Points, in no order, along strands that fork, close into loops and pass close to each other.
Points whose rows are less than 91.2 apart are linked; no others are. Some points are linked to none.
kitir: 8	-7	6	-90	-36	-42	-103	26	-19	56	-12	19	5	46	-14	-38	7	33	5	7	8	43	-8	31	103	-19	-62	3	-1	6	-21	-38	18
risol: 19	-4	-13	63	-31	10	59	39	-33	-78	-3	50	-9	-6	32	34	102	5	-8	80	-42	-48	-10	-2	2	-5	-37	-6	27	-63	16	-16	15
dupo: -45	28	32	28	-8	19	-39	-23	-13	31	-10	-58	-4	-34	-10	2	-109	-51	21	-17	30	2	-9	-10	-23	11	-3	-1	-17	59	-41	-4	-6
bomor: -9	4	11	-61	41	31	-38	3	9	12	-3	-20	47	12	-39	-21	-32	52	5	-56	43	10	8	9	43	-29	16	-42	-53	-17	8	42	20
mub: 16	-41	-15	-69	23	-47	-51	-39	88	75	16	-8	38	13	8	10	-16	0	10	-72	-8	74	4	10	-17	12	-5	58	33	21	-36	3	10
Sugi: -9	8	11	64	-41	1	52	41	-54	-77	-15	40	-18	-8	19	33	81	-11	0	92	-25	-51	-17	-2	6	-8	-35	-2	26	-31	7	-26	11
nug: 1	-21	-4	-83	-21	-12	-38	26	-50	-23	-23	31	33	47	-24	-37	46	69	-7	50	14	-3	5	20	116	-34	-33	-28	-20	-30	36	-8	14
koger: -7	28	20	98	-49	-14	56	24	-7	-30	-8	5	-51	-37	25	30	21	-75	9	48	-24	-35	-20	-11	-67	27	-4	23	22	42	-28	-32	-11
sala: 49	57	-17	90	45	69	22	30	7	-12	8	1	-39	-44	44	39	22	-29	13	-40	-2	-41	-37	-44	-59	-1	-28	-20	11	-72	17	17	59
koba: 46	-12	-34	-19	51	-7	-21	-10	69	69	13	-2	16	4	25	42	8	5	5	-77	-1	37	-14	-7	-32	-4	-19	33	39	-34	-10	38	51
nezuk: 41	-30	-38	27	30	-7	33	-29	62	31	15	5	-8	-3	30	23	2	-25	-7	-36	-34	15	2	-18	-60	22	27	30	20	-4	13	6	-6
ral: -16	34	31	88	-47	-12	27	40	-26	-22	-9	-2	-52	-33	27	26	11	-64	11	51	-9	-34	-25	-8	-39	16	-32	13	20	24	-32	-27	-1
leta: -10	55	10	63	37	61	46	21	-45	-42	-9	-10	-16	-28	12	19	9	-13	0	5	32	-59	-20	-35	-28	-22	9	-41	-13	-58	30	22	38
Danaz: -43	44	30	6	26	52	-2	8	-54	-24	-20	-38	12	-14	-29	-13	-34	23	5	6	51	-41	0	-12	17	-30	19	-58	-46	-14	17	31	20
Gigol: 12	-32	-14	-20	-14	-22	47	-12	12	-24	13	24	4	12	6	-2	34	15	-20	15	-21	6	28	0	-11	9	32	5	6	-9	22	8	-37
zad: 62	-29	-53	25	22	-8	35	-17	69	27	23	26	-13	1	39	30	42	-2	-11	-33	-41	21	1	-5	-54	15	7	24	36	-33	13	15	6
Duf: 58	5	-35	28	50	11	-18	1	65	61	14	-4	-14	-15	43	54	7	-12	13	-72	-8	18	-34	-15	-49	3	-42	29	41	-42	-11	32	65
moli: -42	21	26	-29	-5	23	-42	-3	-29	-2	-10	-31	18	-9	-42	-35	-58	24	13	-5	35	0	15	14	38	-9	4	-35	-44	29	-15	11	-5
muz: -2	-9	-17	47	1	6	93	-21	3	-46	-4	15	-8	-7	-1	7	25	-28	-25	31	-24	-31	15	-20	-59	15	63	2	-2	16	28	-6	-33
tutin: 37	-18	-40	-22	84	10	5	-41	70	46	5	-15	38	7	9	24	-22	1	-3	-91	-2	21	-7	-24	-40	-1	35	23	7	-22	16	33	31
vel: 22	-30	-36	-17	94	12	7	-63	76	41	-1	-31	47	12	-1	9	-48	-15	-6	-99	-10	19	-4	-26	-46	10	54	31	-5	6	18	14	18
seme: -27	20	6	13	48	40	6	-35	1	2	-10	-47	20	-18	-21	-4	-80	-22	5	-33	25	-14	1	-28	-33	-2	55	-24	-42	27	10	19	-3
bag: -7	-3	10	-57	-20	-9	-45	30	-46	-3	-21	12	14	36	-17	-30	17	46	-1	33	21	-1	2	16	91	-24	-40	-28	-17	-20	20	-6	15
toma: 67	-29	-38	41	3	-27	0	-7	82	54	26	12	-36	-11	56	43	31	-28	13	-30	-47	36	-18	4	-65	30	-34	49	58	-8	-23	-2	22
reto: -44	34	36	29	-31	6	-9	34	-72	-25	-29	-4	-20	-2	-8	-3	2	-11	7	64	26	-39	-13	0	36	-17	-37	-23	1	4	0	-15	11
pekos: 24	-35	-1	-9	-57	-50	17	19	-16	-25	12	40	-18	27	21	2	70	11	-14	56	-39	14	8	22	19	7	-26	31	34	-16	0	-20	-33
lak: -75	38	40	0	-23	23	0	-4	-72	-47	-31	-21	0	-11	-49	-30	-28	23	7	57	30	-37	16	15	39	-12	17	-37	-28	49	-16	-5	-14
Forom: -56	32	39	15	-29	8	-18	5	-49	-6	-16	-28	-16	-15	-23	-14	-48	-19	9	33	25	-14	5	6	12	-2	-6	-16	-13	44	-22	-6	-14
bage: -15	24	14	31	16	21	-6	1	-7	18	0	-36	-10	-24	11	16	-57	-36	11	-21	23	-8	-16	-20	-25	-2	1	-7	-8	5	-3	19	11
gulo: 23	-21	5	-34	-24	-49	-52	23	18	60	14	10	-16	25	27	6	13	5	5	-12	-11	46	-5	22	23	3	-53	32	39	-13	-24	-12	9
demoz: 25	-3	-36	61	69	46	90	-41	20	-19	4	2	3	-3	4	-1	-6	-30	-28	-22	-27	-34	7	-41	-78	15	85	1	-11	-10	56	-1	-5
Dop: 15	-42	-1	-7	-66	-44	29	18	-42	-57	7	52	-7	28	10	9	93	19	-19	91	-47	-1	3	19	33	2	-22	33	34	-19	9	-28	-34
gezuk: 47	21	-25	41	22	28	9	46	-4	-4	3	28	-13	2	43	31	65	25	-8	-9	0	-29	-24	-11	10	-21	-58	-26	22	-105	31	21	57
miz: 11	-30	-15	-99	47	-15	-33	-8	59	28	17	16	58	28	-27	-15	10	60	-5	-70	17	49	26	17	28	-20	20	-4	-13	-19	2	36	11
mov: -14	18	28	52	-52	-25	13	32	-32	-15	-4	3	-43	-11	20	14	14	-45	6	54	-11	-15	-15	5	-15	12	-31	18	21	19	-24	-25	-13
darot: 21	-40	-11	-35	-2	-40	-16	-18	54	47	22	5	3	11	18	9	-1	-3	3	-34	-22	49	11	8	-17	17	7	38	28	13	-13	0	-20
temis: -28	38	26	-11	-5	36	-49	41	-72	1	-39	-21	14	18	-21	-19	-8	27	7	32	60	-40	-22	-5	82	-40	-46	-61	-40	-29	25	5	52
vabi: 60	8	-37	61	4	24	41	29	24	-29	11	39	-25	-16	51	34	79	13	-13	7	-40	-21	-12	-9	-31	-3	-36	-13	31	-85	21	11	32
mugi: -29	22	23	11	-3	14	9	16	-41	-20	-13	-12	-7	-5	-6	-4	-11	1	-1	24	24	-24	5	-6	9	-14	-1	-26	-13	-8	13	14	0
Zeviv: -39	47	31	16	33	65	11	18	-72	-40	-26	-29	14	-6	-23	-5	-5	32	1	18	58	-60	-10	-19	24	-44	13	-67	-43	-45	34	33	38
kom: 33	14	-3	26	-5	-13	-45	59	-4	48	-2	11	-27	14	43	25	27	-4	9	-7	13	-5	-33	0	29	-13	-88	-4	29	-57	0	-5	57
Dodaf: -46	37	27	58	3	26	0	-13	-17	13	-13	-50	-19	-39	-5	12	-85	-66	14	0	24	-20	-17	-25	-46	10	16	-5	-12	53	-22	-3	-3
favo: 39	4	-27	8	54	20	13	-4	36	31	12	-3	3	-6	22	32	0	4	-1	-58	3	4	-12	-22	-31	-7	7	-1	11	-48	21	37	32
vep: 24	13	-6	66	-30	-4	10	56	-31	-29	-9	31	-32	-1	44	25	71	-13	4	55	-20	-37	-22	-7	12	-5	-74	-5	25	-58	5	-21	32
kalu: -1	-36	-2	-29	-31	-37	21	-22	17	-11	15	11	0	12	-3	-17	14	-2	-14	14	-25	24	28	6	-12	19	36	22	9	34	2	-11	-61
lani: -32	13	11	47	-13	3	59	-14	-14	-31	-10	-9	-20	-19	-7	6	-13	-42	-7	34	-3	-28	5	-15	-49	10	45	-1	-4	44	3	-9	-30
poza: 22	47	-7	75	37	57	35	27	-14	-23	5	-3	-27	-34	29	30	17	-20	4	-15	15	-46	-26	-38	-43	-8	-13	-27	1	-66	23	21	43
Moz: -68	34	46	16	-40	7	1	11	-83	-48	-33	-9	-15	-4	-33	-12	-7	1	6	78	20	-42	-2	16	41	-15	-9	-23	-4	43	-13	-21	-8
gim: -46	-9	16	-32	-33	-12	28	-25	-26	-53	-6	3	9	-3	-40	-32	-1	16	-11	44	-5	-4	34	13	9	8	50	-6	-15	57	-1	-9	-60
pugun: 23	-32	-24	6	-19	-13	72	-5	6	-47	13	37	0	8	18	11	64	15	-26	34	-32	-7	22	0	-20	6	26	4	17	-33	30	9	-31
gidas: 6	-57	-21	-65	32	-42	-33	-64	96	54	14	-10	45	15	-6	-9	-31	-7	4	-73	-18	62	15	4	-22	22	32	52	14	44	-18	-14	-18
Mobu: -66	32	26	33	4	29	27	-38	-25	-21	-21	-39	-2	-24	-44	-15	-71	-32	4	19	21	-29	13	-13	-33	7	64	-24	-32	80	-15	-8	-32
tono: -6	-40	-14	-63	47	-16	-40	-61	81	37	9	-22	57	7	-22	-15	-61	1	8	-83	4	48	12	3	-11	11	38	25	-15	41	-17	-2	-13
zitol: -43	24	18	-2	31	42	-25	-38	-4	6	-10	-57	27	-24	-39	-17	-102	-11	15	-35	37	-4	5	-14	-11	-2	40	-30	-55	45	-15	16	-6
ket: 16	13	-17	54	68	42	24	-36	27	22	-2	-38	-2	-23	15	21	-64	-54	4	-55	2	-16	-25	-44	-68	14	38	12	-8	5	22	11	22
bam: 23	-44	3	-78	-48	-71	-48	11	-2	23	13	37	-10	45	7	-23	52	33	-12	20	-31	52	14	36	60	-2	-34	36	31	-5	-17	-31	-29
mefu: -27	13	28	8	-27	-6	-38	-3	-11	34	0	-34	-13	-17	0	0	-69	-38	17	-6	13	16	-4	3	-9	12	-18	12	0	45	-36	-9	-16
Tiza: -15	1	26	33	-65	-35	27	24	-45	-42	-8	21	-30	2	9	10	47	-25	-5	78	-22	-18	-9	12	2	8	-20	21	27	18	-14	-30	-26
zefi: 17	-27	-1	40	-59	-49	42	-12	21	-1	14	8	-34	-6	18	8	25	-54	-7	35	-43	16	0	5	-60	40	21	48	27	55	-17	-33	-55
Riki: -6	-15	9	3	-30	-30	-3	-14	15	24	11	-12	-18	-5	8	-1	-29	-37	3	3	-13	25	7	2	-29	22	9	29	13	46	-19	-15	-39
pafik: 21	-25	-15	5	-23	-13	44	14	-14	-40	9	37	-4	13	21	12	68	26	-20	42	-25	-12	12	6	8	-4	-9	1	19	-52	28	9	-10
Tigin: 18	8	-31	33	85	52	67	-40	16	-11	1	-16	17	0	-4	1	-26	-19	-19	-41	-6	-27	4	-43	-62	3	85	-13	-24	-21	55	16	2
fabu: 45	-7	-48	30	49	33	79	-27	32	-20	14	22	2	-4	18	15	30	5	-25	-23	-28	-17	8	-27	-55	2	53	-10	4	-51	51	21	0
Nodo: 12	24	-5	47	46	34	-1	-10	18	30	1	-38	-12	-32	24	33	-61	-48	15	-53	18	-11	-32	-37	-51	4	2	5	-1	-10	5	21	31
Mek: 41	1	-27	22	12	14	29	27	5	-13	9	33	-8	6	34	25	63	29	-15	-3	-12	-16	-5	-4	0	-14	-28	-16	18	-89	31	24	31
Ribek: -26	-38	1	-51	-30	-22	50	-33	-11	-71	4	23	22	12	-35	-35	33	32	-25	45	-22	1	46	9	7	13	67	2	-11	42	15	-12	-75
pedu: 62	48	-28	67	62	65	5	21	30	15	14	0	-26	-33	41	51	15	-13	11	-68	5	-25	-45	-39	-53	-6	-35	-11	19	-80	18	32	71
dimi: -13	-29	12	-2	-57	-28	44	14	-55	-71	-3	41	0	17	-8	6	72	16	-17	94	-31	-18	6	14	25	-4	-1	15	23	-1	12	-18	-33
robi: 14	25	12	78	-32	-8	4	54	-18	-9	-3	12	-48	-17	46	26	36	-39	11	39	-13	-26	-25	-9	-13	9	-67	4	23	-26	-16	-21	26
gis: 17	22	4	104	-46	-4	63	36	-6	-52	-5	22	-47	-37	36	33	62	-54	4	53	-41	-39	-17	-7	-57	21	-22	12	26	1	-19	-28	4
gekib: -40	8	12	22	-3	5	40	-31	-8	-19	-10	-21	-5	-14	-24	-10	-39	-33	-5	20	2	-13	16	-14	-39	14	59	-5	-16	62	2	-6	-41
bader: 35	-58	-31	39	18	-26	29	-53	76	43	12	-14	-8	1	25	10	-17	-59	-6	-35	-49	25	0	-12	-77	44	36	64	28	48	5	-26	-24
nadav: -46	7	30	24	-36	-4	53	8	-61	-70	-19	18	-12	-4	-18	7	32	1	-8	80	-4	-40	5	5	7	-7	14	-7	11	20	5	-10	-22
Tif: 19	-36	-22	24	11	-19	25	-36	55	34	10	-12	-6	-3	22	11	-23	-45	-3	-26	-31	20	2	-15	-59	33	32	42	16	36	3	-12	-25
tumim: -2	8	-8	27	58	34	19	-36	17	15	-3	-38	11	-15	-2	9	-68	-37	1	-47	10	-11	-9	-35	-49	6	49	-3	-22	11	19	14	3
Nasov: -4	-21	13	-33	-49	-43	-13	1	-8	-1	11	10	-15	15	1	-19	10	0	-7	26	-19	30	16	20	15	12	-5	26	15	28	-16	-19	-49
mumo: -11	-52	3	-72	-48	-39	30	-19	-22	-69	12	38	20	24	-27	-37	59	47	-27	56	-30	16	43	23	37	8	40	17	5	23	11	-14	-74
nide: 4	41	-9	102	42	51	67	-11	3	-20	-7	-17	-31	-42	17	22	-23	-70	1	-6	-7	-50	-21	-47	-85	15	41	-4	-5	6	19	-6	16
tebed: -19	2	11	-83	-3	5	-88	10	-2	25	0	-5	43	22	-53	-57	-35	61	14	-30	36	29	9	43	94	-16	-24	-26	-51	18	-23	-1	15
semu: 19	-19	-9	-107	19	-19	-52	30	14	31	-6	30	50	57	-23	-24	44	78	-9	-33	22	32	12	29	88	-37	-31	-20	-10	-45	15	21	38
momub: 51	18	-23	10	18	-1	-48	64	8	65	-8	22	-11	25	37	34	53	17	4	-21	19	-6	-39	-2	40	-26	-97	-11	32	-86	11	8	86
Vidar: -28	10	15	21	-16	6	41	13	-47	-53	-10	10	-9	-3	-2	5	25	5	-9	54	5	-35	6	-4	4	-10	5	-17	1	-13	17	6	-7
damas: -65	36	27	-22	-6	37	-32	-20	-40	-25	-13	-39	24	-18	-65	-49	-64	38	17	11	42	-15	26	19	42	-5	29	-45	-64	55	-23	5	-12
kana: -37	-16	12	-57	-36	-20	-8	-24	-13	-35	7	3	11	1	-43	-50	-11	23	-6	27	-6	21	38	25	28	13	34	5	-18	64	-15	-20	-67
kiz: -12	-13	10	-100	-7	-17	-92	1	17	37	10	5	38	25	-41	-50	-26	51	12	-42	21	53	11	45	80	-10	-24	-1	-25	21	-34	-10	3
tulaf: -64	26	21	-13	-4	25	-27	-40	-18	-11	-6	-41	19	-25	-59	-42	-89	5	18	-2	28	-1	27	11	12	12	39	-24	-55	82	-37	-7	-34
dukub: -33	48	20	70	26	40	25	-8	-23	-6	-11	-40	-23	-40	1	18	-60	-63	10	-1	26	-38	-21	-36	-54	3	27	-16	-16	24	-2	6	10
vobol: -3	12	10	-33	46	29	-37	0	13	32	-4	-34	33	-1	-15	5	-51	17	9	-66	40	10	-7	-6	16	-23	6	-23	-30	-16	-1	40	29
dar: -44	45	33	10	10	48	-21	32	-83	-23	-37	-27	12	3	-24	-15	-4	29	6	35	61	-56	-15	-10	60	-43	-25	-65	-41	-34	28	16	45
Fere: 8	-7	7	-66	17	-17	-75	19	29	72	1	-7	30	27	-5	2	-17	25	9	-56	23	44	-6	21	42	-19	-44	9	8	-14	-23	17	40
tavan: 28	-38	-22	54	-31	-32	66	-26	40	-3	10	13	-21	-4	16	7	26	-54	-20	21	-51	4	7	-7	-76	43	46	45	17	48	4	-28	-50
nidur: -50	39	31	25	5	33	12	5	-51	-26	-20	-29	-6	-18	-20	-4	-32	-5	4	24	37	-38	-1	-12	-1	-16	17	-40	-23	9	4	17	5
runer: 19	-19	-2	-44	6	-34	-47	11	37	66	13	2	9	18	17	11	-3	12	9	-44	-1	48	-1	16	13	-3	-33	27	30	-14	-20	11	19
reg: 0	-38	11	-84	-44	-51	-37	-1	-14	-9	11	28	4	31	-15	-41	31	40	-11	23	-20	43	28	34	62	1	-8	22	7	18	-10	-26	-47
vub: 13	-23	-9	1	-4	-26	4	-15	36	31	14	-5	-10	-2	21	11	-17	-27	4	-17	-17	27	4	-5	-34	21	11	28	18	21	-6	-3	-24
Bap: 26	-10	-15	23	27	-8	-21	-19	57	62	8	-30	-12	-19	38	40	-47	-44	18	-60	-4	24	-29	-16	-51	18	-20	42	30	8	-19	10	30
ziro: 4	0	1	-50	54	15	-48	-16	43	49	0	-32	48	3	-12	14	-56	14	11	-88	34	31	-11	-3	4	-18	5	-1	-17	-7	-15	37	35
Rilig: 17	5	1	28	12	-4	-32	9	28	60	10	-25	-19	-20	39	36	-40	-37	19	-46	8	14	-31	-11	-30	8	-42	25	24	-8	-22	13	34
sug: -50	21	19	55	-10	15	89	-20	-31	-59	-23	1	-17	-20	-23	11	-2	-35	-11	51	1	-52	5	-12	-48	3	70	-15	-3	52	8	-16	-29
naz: -41	39	30	22	-27	11	-30	43	-83	-19	-41	-3	-13	8	-7	-5	8	-5	13	72	40	-49	-26	-6	63	-29	-57	-39	-9	-14	13	-23	35
bifa: -73	42	39	19	-1	38	24	-5	-66	-52	-28	-27	-2	-17	-41	-13	-28	13	6	47	40	-51	8	1	13	-21	34	-48	-30	30	5	9	-3
ves: 17	-29	6	-15	-51	-51	0	11	-3	1	15	24	-22	20	21	-2	39	-1	-8	31	-29	27	9	20	8	12	-17	33	29	1	-11	-18	-36
kadir: 40	-25	-20	32	-23	-28	25	3	40	16	22	17	-32	-5	38	21	32	-24	-1	5	-36	19	-1	2	-43	26	-11	30	34	-7	-7	-7	-16
kis: -35	26	29	-38	-20	16	-75	14	-44	18	-18	-24	15	8	-41	-43	-49	33	15	4	42	2	5	26	77	-14	-33	-35	-42	27	-19	-8	12
pige: 1	-39	-23	-78	47	0	26	-35	43	-27	15	14	56	20	-33	-31	4	56	-19	-38	1	16	41	-1	7	-7	78	-27	-39	-8	38	24	-32
zavog: -29	18	32	-22	-50	-16	-70	18	-49	28	-14	-14	-17	8	-17	-29	-42	-5	11	27	16	16	-2	24	55	-1	-51	-1	-5	38	-34	-32	-7
zovap: -31	-8	18	-67	-42	-21	-62	-15	-17	3	10	-4	9	3	-41	-60	-33	26	7	3	1	39	27	41	58	12	-3	8	-23	61	-40	-29	-47
Puz: 30	-32	-34	51	-9	-9	88	-24	30	-28	8	23	-14	-3	16	9	41	-30	-27	22	-45	-14	15	-14	-68	27	52	22	11	9	25	-13	-37
fepok: -27	12	31	-17	-37	-15	-57	9	-23	31	-4	-22	-11	-2	-8	-17	-52	-13	13	6	13	20	0	17	26	5	-31	4	-4	35	-33	-13	-12
Kerid: 49	-1	-33	69	-17	21	59	31	4	-61	7	48	-21	-16	48	33	96	8	-15	42	-51	-33	-7	-5	-28	0	-30	-9	30	-77	20	-1	20
deveg: 15	-23	-8	-99	-9	-20	-52	31	-21	7	-16	36	36	57	-21	-32	48	73	-6	13	17	15	6	24	113	-35	-38	-27	-14	-41	28	0	27
Tode: 8	-39	-23	-33	52	-9	-7	-53	68	36	7	-20	37	8	-4	-2	-48	-12	0	-68	-8	32	11	-13	-29	14	47	23	-6	28	5	6	-12
beme: -10	51	2	76	46	58	57	-7	-18	-25	-8	-25	-19	-38	8	20	-29	-49	3	-7	18	-50	-19	-47	-65	0	42	-22	-16	-12	22	9	19
mivo: 51	-19	-34	45	25	-7	0	-19	73	53	16	-10	-28	-21	47	45	-10	-45	13	-49	-31	20	-26	-15	-71	28	-18	48	38	0	-13	3	30
kevi: -3	35	23	92	-33	-3	-4	52	-16	4	-1	-10	-58	-34	44	28	2	-65	20	27	-6	-27	-32	-14	-36	16	-59	10	22	3	-32	-24	24
kab: 26	15	-16	9	49	35	32	4	5	-2	8	0	6	-4	12	20	8	15	-10	-37	14	-15	-2	-22	-18	-17	20	-24	-9	-63	37	41	23
sodag: -65	25	24	0	-8	20	7	-36	-25	-27	-15	-33	8	-21	-54	-30	-67	-6	6	19	20	-13	25	2	-7	8	55	-24	-39	80	-22	-6	-41
zizup: 39	-30	-4	-14	-31	-60	-39	14	40	67	25	14	-28	20	42	20	28	-10	9	-10	-30	56	-11	24	-5	19	-51	52	54	-6	-36	-17	3
ved: -35	7	14	-69	-13	11	-78	-9	-12	2	6	-14	36	0	-63	-69	-54	54	18	-17	33	26	22	44	78	2	-2	-22	-60	47	-34	-8	-14
Sepi: -42	-4	1	-78	5	15	-29	-22	-5	-44	8	-4	47	1	-70	-75	-27	76	6	-3	29	8	38	35	65	-2	44	-35	-69	36	-7	10	-33
nugov: -11	-18	-7	-88	56	12	-52	-35	67	19	14	-12	74	11	-54	-30	-49	52	9	-85	38	41	10	19	30	-16	36	-15	-52	15	-14	28	7
zor: -27	15	21	-56	-46	-11	-90	15	-53	21	-18	-8	2	19	-37	-53	-32	24	12	26	22	16	3	32	97	-8	-48	-14	-28	39	-30	-36	-1
pob: 3	-21	-18	-82	82	23	-7	-32	58	2	12	-5	73	20	-43	-20	-23	56	-7	-85	27	23	18	-1	11	-21	68	-27	-54	-14	20	41	3
zufa: -23	-15	14	-28	-26	-21	-25	-30	14	19	10	-19	3	-7	-16	-20	-53	-20	7	-9	-6	36	17	10	-8	23	19	19	-6	65	-28	-16	-50
Rutaz: 42	-29	-12	48	-48	-46	28	-1	42	15	22	13	-43	-7	40	21	34	-50	2	21	-50	25	-7	8	-61	39	-9	50	38	27	-22	-24	-33
vofo: 2	-21	7	-87	-1	-31	-71	8	28	52	10	8	30	29	-17	-22	-9	37	5	-42	10	54	11	30	51	-10	-26	11	3	1	-24	3	10
Beni: 45	-37	-28	-16	-13	-36	18	10	31	11	24	40	-9	23	34	16	65	27	-15	2	-33	27	15	14	0	2	-15	18	39	-47	10	9	-7
tose: 6	-10	-7	-78	66	16	-43	-18	59	36	5	-18	67	16	-31	1	-36	39	4	-95	35	36	1	5	16	-25	22	-8	-32	-9	-8	44	30
rivon: 53	-24	-42	6	10	-11	34	2	43	11	22	36	-9	6	36	26	57	19	-15	-17	-30	14	7	0	-25	3	-3	8	35	-55	19	21	4
numop: 53	-8	-47	3	68	14	15	-22	66	43	15	3	11	0	24	38	8	2	-4	-74	-10	17	-12	-22	-46	0	12	17	25	-43	16	35	40
sak: -61	24	37	49	-35	4	74	-3	-51	-73	-26	9	-21	-18	-25	17	14	-24	-2	71	3	-56	-3	1	-21	-3	40	-12	9	49	-7	-18	-24
bop: 17	-14	4	-79	-49	-56	-83	27	-28	43	-11	29	-12	48	2	-29	29	23	1	32	-5	37	-10	32	94	-18	-65	14	14	-4	-11	-43	7
Beges: 13	-1	-26	-10	69	40	59	-33	12	-21	5	-6	29	7	-13	-5	-9	17	-20	-36	6	-17	17	-32	-33	-10	81	-30	-34	-33	55	30	-5
luni: -25	-2	9	-69	18	16	-38	-9	3	-12	5	-11	45	7	-51	-49	-36	61	6	-29	33	14	25	22	52	-14	25	-37	-58	13	0	23	-10
luse: -41	41	26	-9	-30	21	-60	33	-83	-2	-44	-16	0	13	-28	-26	-16	15	13	60	50	-38	-18	0	88	-32	-54	-50	-30	2	10	-19	38
ked: 37	-43	-17	-29	-14	-46	3	-6	46	32	25	25	-7	22	27	9	40	12	-6	-14	-30	43	15	15	-10	13	-1	32	39	-13	-4	3	-21
Bor: -22	-10	24	34	-68	-28	54	21	-64	-79	-10	43	-17	3	-7	22	76	-9	-8	107	-34	-34	-11	15	11	0	-7	21	33	17	-6	-34	-26
godod: -2	18	6	54	-21	9	24	48	-56	-50	-17	27	-16	-2	24	23	66	-3	0	69	0	-51	-18	-11	24	-17	-52	-18	15	-57	20	-13	30
Met: 27	-26	-26	-52	44	-25	-32	-19	75	68	14	-5	33	11	13	24	-3	11	3	-76	-1	53	1	2	-18	-2	-3	37	29	-14	-15	29	29
zed: -8	25	15	91	-37	7	56	46	-40	-68	-17	28	-33	-26	28	36	70	-34	5	72	-24	-58	-20	-8	-22	1	-31	-2	23	-18	-10	-26	15
Lin: 24	-24	6	-46	-56	-63	-52	27	-22	28	1	33	-24	44	19	-11	46	13	-5	40	-23	36	-4	29	59	-4	-59	31	32	-9	-13	-41	-12
pumip: 50	-16	-56	49	74	40	84	-44	43	-10	10	14	6	4	13	6	12	-15	-35	-38	-43	-20	9	-32	-76	16	75	10	2	-31	59	5	-2
tun: 21	3	-13	40	3	3	39	6	12	-3	10	7	-25	-15	29	21	13	-22	-4	-2	-13	-9	-4	-13	-40	10	2	4	11	-23	13	11	-1
kaleg: -38	-11	9	-72	-19	-6	-22	-17	-19	-44	3	4	30	6	-54	-65	-11	56	-1	21	9	13	40	33	61	4	30	-18	-40	42	-7	-4	-47
sufo: -34	12	17	-27	19	25	-37	-19	-1	12	-3	-41	28	-14	-37	-23	-79	9	14	-33	35	8	12	3	14	-4	22	-27	-47	35	-17	17	-7
sesa: -11	-45	7	-88	-44	-42	-6	-10	-22	-50	13	33	18	25	-28	-49	45	53	-20	40	-25	29	38	33	60	5	21	15	1	24	3	-18	-64
votub: 58	17	-32	25	30	19	-14	50	15	31	4	28	-12	9	40	38	65	26	-6	-33	3	-10	-28	-5	11	-24	-71	-17	33	-100	19	25	71
lafet: 24	-16	10	11	-40	-47	-33	15	21	53	20	-1	-38	3	41	18	0	-32	14	-1	-23	39	-16	15	-14	21	-49	47	41	12	-37	-20	-6
voso: -45	15	21	-55	-37	-1	-77	-17	-31	5	2	-19	15	-9	-57	-65	-61	29	18	2	20	29	24	42	70	13	-9	-6	-42	71	-53	-29	-33
lil: 25	-10	-38	3	61	39	87	-36	13	-38	6	13	22	8	-1	1	20	20	-33	-19	-11	-25	23	-30	-41	-5	83	-26	-20	-46	64	25	-10
Vozoz: -2	36	4	31	38	46	34	13	-31	-21	-3	-15	-3	-18	7	14	-4	1	-3	-11	28	-38	-11	-29	-16	-19	16	-39	-17	-50	31	32	24
kad: -34	3	28	-21	-47	-20	-7	7	-54	-35	-11	5	-7	8	-22	-24	5	12	-5	58	-1	-4	16	20	39	-3	-5	0	0	34	-9	-18	-34
defat: -8	11	10	-67	-38	-13	-83	27	-53	19	-29	8	9	35	-23	-44	-3	32	9	40	28	6	-10	22	113	-25	-58	-26	-24	7	1	-30	20
Rad: -23	-16	16	-59	-36	-28	-50	-21	6	17	14	-7	8	0	-25	-40	-39	6	8	-10	-5	45	22	27	26	18	8	20	-9	61	-38	-24	-52
febo: 62	26	-30	54	48	35	-8	18	45	37	14	1	-27	-25	45	53	17	-13	12	-64	-4	-4	-39	-25	-47	-2	-44	7	34	-64	2	30	68
pagop: -2	24	16	44	4	12	-20	21	-6	32	3	-28	-25	-25	28	25	-43	-42	15	-19	18	-7	-25	-15	-24	4	-34	3	6	-4	-14	8	23
nerur: 22	-6	2	29	-22	-25	-9	22	17	30	15	2	-34	-7	41	23	4	-29	9	0	-17	16	-13	3	-23	16	-39	26	30	-6	-16	-3	3
Melif: 26	-11	-18	16	-14	-3	28	33	-24	-37	0	40	-5	15	30	19	75	27	-14	42	-14	-23	-1	2	26	-14	-38	-9	20	-75	31	6	17

A piece is all that can be reached along the links. How many separate loops has the piece of each point below (a circle has one, a figure eight two, a Y none), and how many tips (points with one link)?
Gigol: loops 2, tips 1
Dodaf: loops 1, tips 3
muz: loops 1, tips 2
Tigin: loops 1, tips 0
Ribek: loops 0, tips 2

A fork is a point with three links, a tip a point with one. Leave the first point through the second and follow the links. Name the first fork or tip that comes.
tebed / kiz: muz
kaleg / Sepi: nugov
Zeviv / dar: nidur
zefi / Rutaz: vub
nidur / mugi: moli
febo / pedu: numop
vobol / bomor: kitir
ral / mov: Mek
zavog / fepok: nide
nide / beme: zor

How many points has the smallest loop of links through each point below? Write - if it is on no loop.
tutin: 9
Mek: 22
ral: 9
pedu: 11
Zeviv: 11
ked: 8
